Each row is a point on a tangle of strands that fork and nearly touch. The rows are in no order.
In the rows, zero is written as 128.
Two points are linked if the straight distance between their rows is under 112. Some points are linked to none.
k_441: [116 147 112  94 133 135  77 138  78 144 103  89 169 107 112 126 129 115
 154  71 168]
k_603: [133 122 119 153 121 110 136 152  53 122 126 117  76 126  92 111 177 152
 107 108 118]
k_683: [141 141 140 118 197 111  82 105 138  69 138 134 168  85 129 126 142 125
 134 108 151]
k_792: [117 143 145 130 164 141 106 101  90 126 149  94 127 152 157 146 110 153
 128  90 142]
k_934: [ 83  74  96  91 130 162 145  66 148 160  82 111 184 122 135 104 129 121
 125  68 169]
k_901: [128 114 137  94 190 126  74 171 143 111 205 127 108 131 146  78 154 109
 103 110 129]
k_708: [137 127 116 145 168 141 164 133 116 125 110 147  92 170 151 110 157 140
  79 183  80]
k_698: [132 129 128 154 146 128 188 157  95 117  90 141 140 139 119 121 144 154
  94 197 122]
k_199: [113 171 155 161 119 126 159 138  89 130 129 115 147 168 138 164  94 120
 112 139 102]
k_58: [123 126 153  86 186 117  93 149 119 102 159 138 158  92 140  83 157 122
  95 109 162]
k_378: [105  96 118 160  99 135 138 155 120 200 105 119 152 128 111 141  84 176
 157 129 109]
k_331: [138  99  97  82 161 139 125 139 174 159 159 108 113  98 113  95 167 188
 131 154 130]
k_617: [147 139 119 147 113 101  74 115 102  78 150 135 145 112  97 114 123 115
  74 109 109]
k_980: [119 124  94 126 122 163 172 150  85 120 107 155 137 151 100 129  96 111
 111 112 151]
k_579: [126 195 154 163 141 164 159 160  95 110 161 108 141 214 136 149 125 146
  97 154 116]
k_447: [136 128 106 120 122  66  72 141  95 155 119 131 194  79 127 118 183 104
 109  91 145]
k_507: [ 99  82 138  91 146 129 100 109 132 174 130  77 144  87 165 110 140  61
 143 111 155]
k_148: [106 108 102 110 158 120  76 145 119 153 135 158 126 134 141 116 101 120
 104  86 156]
k_426: [182 165 125 138  95 110  52 123 108  98 144 111 122 104 120  93 129 120
 107 136  68]
k_236: [163 130 130 147 147 164 134 140 171 121 147 112  48 166 134 150 190 148
 126 101 153]
k_292: [129 179 181 151 148 103 161 117 165  89  92 174 106 139 169 143 109  91
 124 164  93]
k_254: [127 179 117  94  81 114 151  95  94 105 128  99 151 108  86 143 114 146
 103 152 119]
k_228: [138 168 182 147  80  93 154 107 100  72 132 152  87 134 167 137 149 108
 160 164  83]
k_587: [151 153 134  96 203 150 114 107 117  77  82 142 148 107 141 115 129 104
 125  98 151]
k_306: [114 188 118 106 131 166 152 122 119  94 122 163 132 146 130 167  79  87
 135 166 135]
k_949: [148  86  86 155 146 163 121 150 185 138 123 106  59 141 122 135 183 124
 127  92 115]
k_6: [124 187 169 106 114 113 203 130 108  80  92 151 152 123  88 145 129  90
 114 177 131]
k_42: [111 154  98 174 133 159 164 145 122 120 121 144  62 167 135 139 128 151
 143 110 147]
k_936: [141 116 181 149 110 108 154 176 106 153 140 119  90 118 106 139 137 176
 154 152 157]
k_220: [117 183 151 164  85 137 160 111 150  57 148 122 107 192 137 131 139 140
 149 138  43]
k_3: [133 145 172 185  96  86 132 131 137  81 117 185  64 121 150 131 138 121
 154 135 124]
k_528: [142 150 111 125 112 138 192 131 100 155  53 104 215 113  98 169 113 124
 121  98 151]
k_978: [143 128 209 173 133 128 158 119 165  98 129 151  82 157 172 163 102 113
 152 189  67]
k_383: [150 139 161 157 150 123 107 115 129  83 178 148 111 147 142 134 108 159
 118 102 136]
k_328: [ 83 130  77  78 113 152 171  70 168 166  93 147 177 137  99 138 106 119
 134  83 183]
k_181: [113 129 105 120  61 111 144 100 112 163 126 101  82 116 120 148 103 113
 135 136 162]
k_504: [128 181 147  69  91 146 115 104 124  95 137 161 123 135 124 126  76  77
 120 136 101]
k_493: [150  97 116 115 153 138  74 146 152 145 165 139  88 127 138 125 117 149
 140 118 178]
k_135: [129  81 105  85 159 142  80 145 159 157 161 131 136  99 149  95 148 172
 176 143 183]
k_710: [139 106 134 143 122 143 192 183 127 158 123 111 113 135  91 120 119 175
 123 185 130]
k_472: [143 147  96 192 125 151 141 131 142 127 126 129  62 180 158 164 191 168
 142 118 142]
k_316: [125 106 110 101 148 143 125 134  97 131 138 146 156 122  98 141  70 152
 113 125  67]
k_124: [142 102 109  57 150 131 141 124 104 160  58 149 186  84 105  75 142 107
  69 107 145]
k_628: [113 109 113 118 167 151 146 142 158 170 129  82  87 107 104  76 170 153
 131 117 148]
k_941: [110  90 141 133 184 129 116  65 135 119 132  96 129 138 174 146 106 128
 135  83 174]
k_946: [145 117 174 148 113 119 125 167 158 169 164  90  73 112 115 149 147 140
 135 122 117]
k_989: [152 145 184 182  72 141 154 144 151 142 129 137  92 190 178 154 125  96
 147 169  62]
k_685: [157 114 160 191 117 125 115 113 135  67 145 151  72 140 161 136 125 133
 134 127 106]
k_495: [118  51  71 192 119 130 117 123 179 145 145 122 102 143 128 117 161 126
 132  67 126]
k_525: [131 119 157  88 129 103  85 112 121 158 156 100  92 101 161 107 128  85
 141 133 125]
k_915: [124 153 160 191  88 140 148 159 138 130 140 129 120 242 201 164 179 103
 175 189  72]
k_745: [116 202 144 169 133 121 146 101 180 111  97 150  75 122 143 108 119  88
 115 139 101]
k_265: [131 154 201 138  71 105 182 134  93 118 101 174 105 148 151 159 144 115
 146 200 101]
k_506: [103  83  94  77 130 147 149 103  98 173 110 147 148 127  96  95  98 162
  92 108  88]
k_966: [133  61 114  75 144 115 137 128 156 115 128 137 226  81  84  81 140 103
 113  84 153]
k_463: [125 183 182 187 122 157 128 178  92  96 150 137 150 209 157 148 121 148
 166 174 115]
k_686: [130  90  79  93 122 138 150  91  97 161  67 130 164 116 133  99 134 129
  83 130 125]
k_717: [ 88  60 112 131 119 114 135  81 199 170 126 143 135 112 134 125 106 139
 163 108 143]
k_483: [103 171  95 161 116 105  71 117 148  99 192 101 133 110 106 123 138 118
 101 100 107]
k_963: [135 136 118  95 164 148 119 127 138  91 174 166  63 140 124 116 178 158
 111 128 116]
k_82: [197 100 152 146 127 155  86 176 164 127 163 146  77 141 134 107  86 128
 128 133 145]
k_343: [117 168 126 162  64 114 157 141 108 140 131 123  92 148 130 156  94  97
 102 162 143]
k_242: [ 87 163 164 128 112 139 196 149 105  99 126 111 140 140 104 158 111  76
 137 212 110]
k_718: [101  80  98 160 150 109 115  77 184 123 162 155 117 109 129 158 103 128
 157  97 141]
k_884: [156 113 127 154 159 138 153 101 107 115  68 123 158 125 135 149  92 133
 130 156 142]
k_548: [123  94 110 170 114 144 172 130 114 160  69 139 157 108 113 133  96 146
 148 148 135]
k_614: [111 139 115 102 120 126  35 149 116 136 149 149 137 102 140 111 118  86
 125  91 137]
k_439: [128  71 120 114  75 108 125 124 120 165 125 119 125  97 114 123 106 125
 141 126 162]
k_927: [ 94  72  98  76 147 135  99  94 148 169 103 103 181 109 175 120 132  81
 152  83 193]
k_920: [173 142 149  92 183 137 113 115 109 125  79 123 155 120 144 143 117 133
 122 140 127]
k_796: [126 177 146 106 132 122 167 122  86  83 107 126 125 107  95 138 116 140
 133 164 104]
k_252: [ 82 108  77  93 121 117 161  95 180 138 123 151 149 111 106 135 131 149
 126 121 157]
k_22: [141 122 108 134 171 121 169 117 132 111 143 138  64 127 133 123 166 143
  69 129 101]
k_32: [103  83  77 170 139 136 103 148 170 131 165  99 134 118 119  98 143 112
 144  99 162]
k_10: [ 91 175 100 178 135 147 154 123 121 109  96 127 119 127 120 153 103 142
 173 133 163]
k_820: [137  83 105 105 109  87  94 118 108 140 147 130 136 102 110 122 140 145
 112 153 137]
k_746: [119 112  94 102 101 125 118 125 127 186 102 144 206 121 112  97 135 187
 129 115 169]
k_278: [168  98 130 143 115 131  83 135 126 150 145  66  75  99 158 114 130  93
 146 128  91]
k_57: [122 176  86 122 149 169 145  88 131  93 103 124 116 125 140 160 111 127
 168 161 126]
k_342: [177 155 169 138 121 136  68 146 188 103 172 135  89 132 112 111  97 136
 140 147 114]
k_377: [165 164 101  87 111 117 178 114  86 112  83 110 174 119  87 169 111 115
  92 130 140]
k_865: [133 120 121 107 123  92 110 131 117 187  79 131 212  74 104 128 164 152
 130  94 161]
k_749: [129  97  79 143 148 117 113  92 149 116 109  91 131  68 107  95 165 125
 141 124 107]
k_930: [128  95 121  94 148 128 140 144 124 122  91 112 193  91  83  69 152 123
  91  57 154]
k_134: [168 144 166 135  84 113  99 151 176 122 175 120  56 154 122 116 145 120
 135 108 111]
k_582: [124 118 102 111  88 152 171 131 116 162  64 128 212 125 109 141  95 167
 119 135 160]
k_715: [103 167 200 173  84 139 140 172 129 121 144 141 163 230 181 139 120 122
 183 196  78]
k_823: [136 112 145  70 134 122 104 157 100 173 131 138 201 102  95 139  77 159
 114 111 112]
k_151: [120  98 145 103 140 130 110 150 114 203 138 131 154 104 137 161  90 180
 150 116 121]
k_577: [154 118 148  82 157 146  84 158 166 122 198 122  73 141 130 110 198 142
 117 108 104]
k_644: [ 93  93 104 120 113  70  78 146 110 170 139 132 159  96 121 100 179 138
 113 121 126]
k_398: [121 165 168 136  61 118 185 137  95 117 135 116 127 182 138 149 145  85
 142 212  94]
k_363: [106 108 134 132 171 103 145  73 147  79 150 125  96 120 149 156  99 116
 160 122 141]
k_281: [150 172 119  78 106 114  61 111 100 119 124 152 145 124 126 141  91  86
 119  98  96]
k_280: [ 95 126 101 171 134  90  75 156 162 120 201  89 165 112 108 133 122 132
 130 103 137]

Follow the links from the first point to the second, and from the first to the third. Name the last point that the two ways share.
k_331, k_32, k_930 -> k_493
k_151, k_439, k_134 -> k_548
k_966, k_447, k_228 -> k_582
k_363, k_316, k_865 -> k_582
k_710, k_254, k_966 -> k_548
k_949, k_331, k_884 -> k_493

A fork is a point with three links, a tip a point with one. Leave the first point through the second and follow the links. Name the first fork or tip that comes.
k_439, k_181 -> k_745
k_989, k_915 -> k_582
k_342, k_134 -> k_548
k_377, k_254 -> k_278
k_472, k_42 -> k_493

A fork is a point with three links. Follow the links from the first point to the second and name the forks in between, in order.
k_715, k_134 -> k_582, k_548
k_617, k_901 -> k_493
k_686, k_82 -> k_548
k_683, k_792 -> k_548, k_582
k_10, k_151 -> k_493, k_548
k_796, k_343 -> k_582
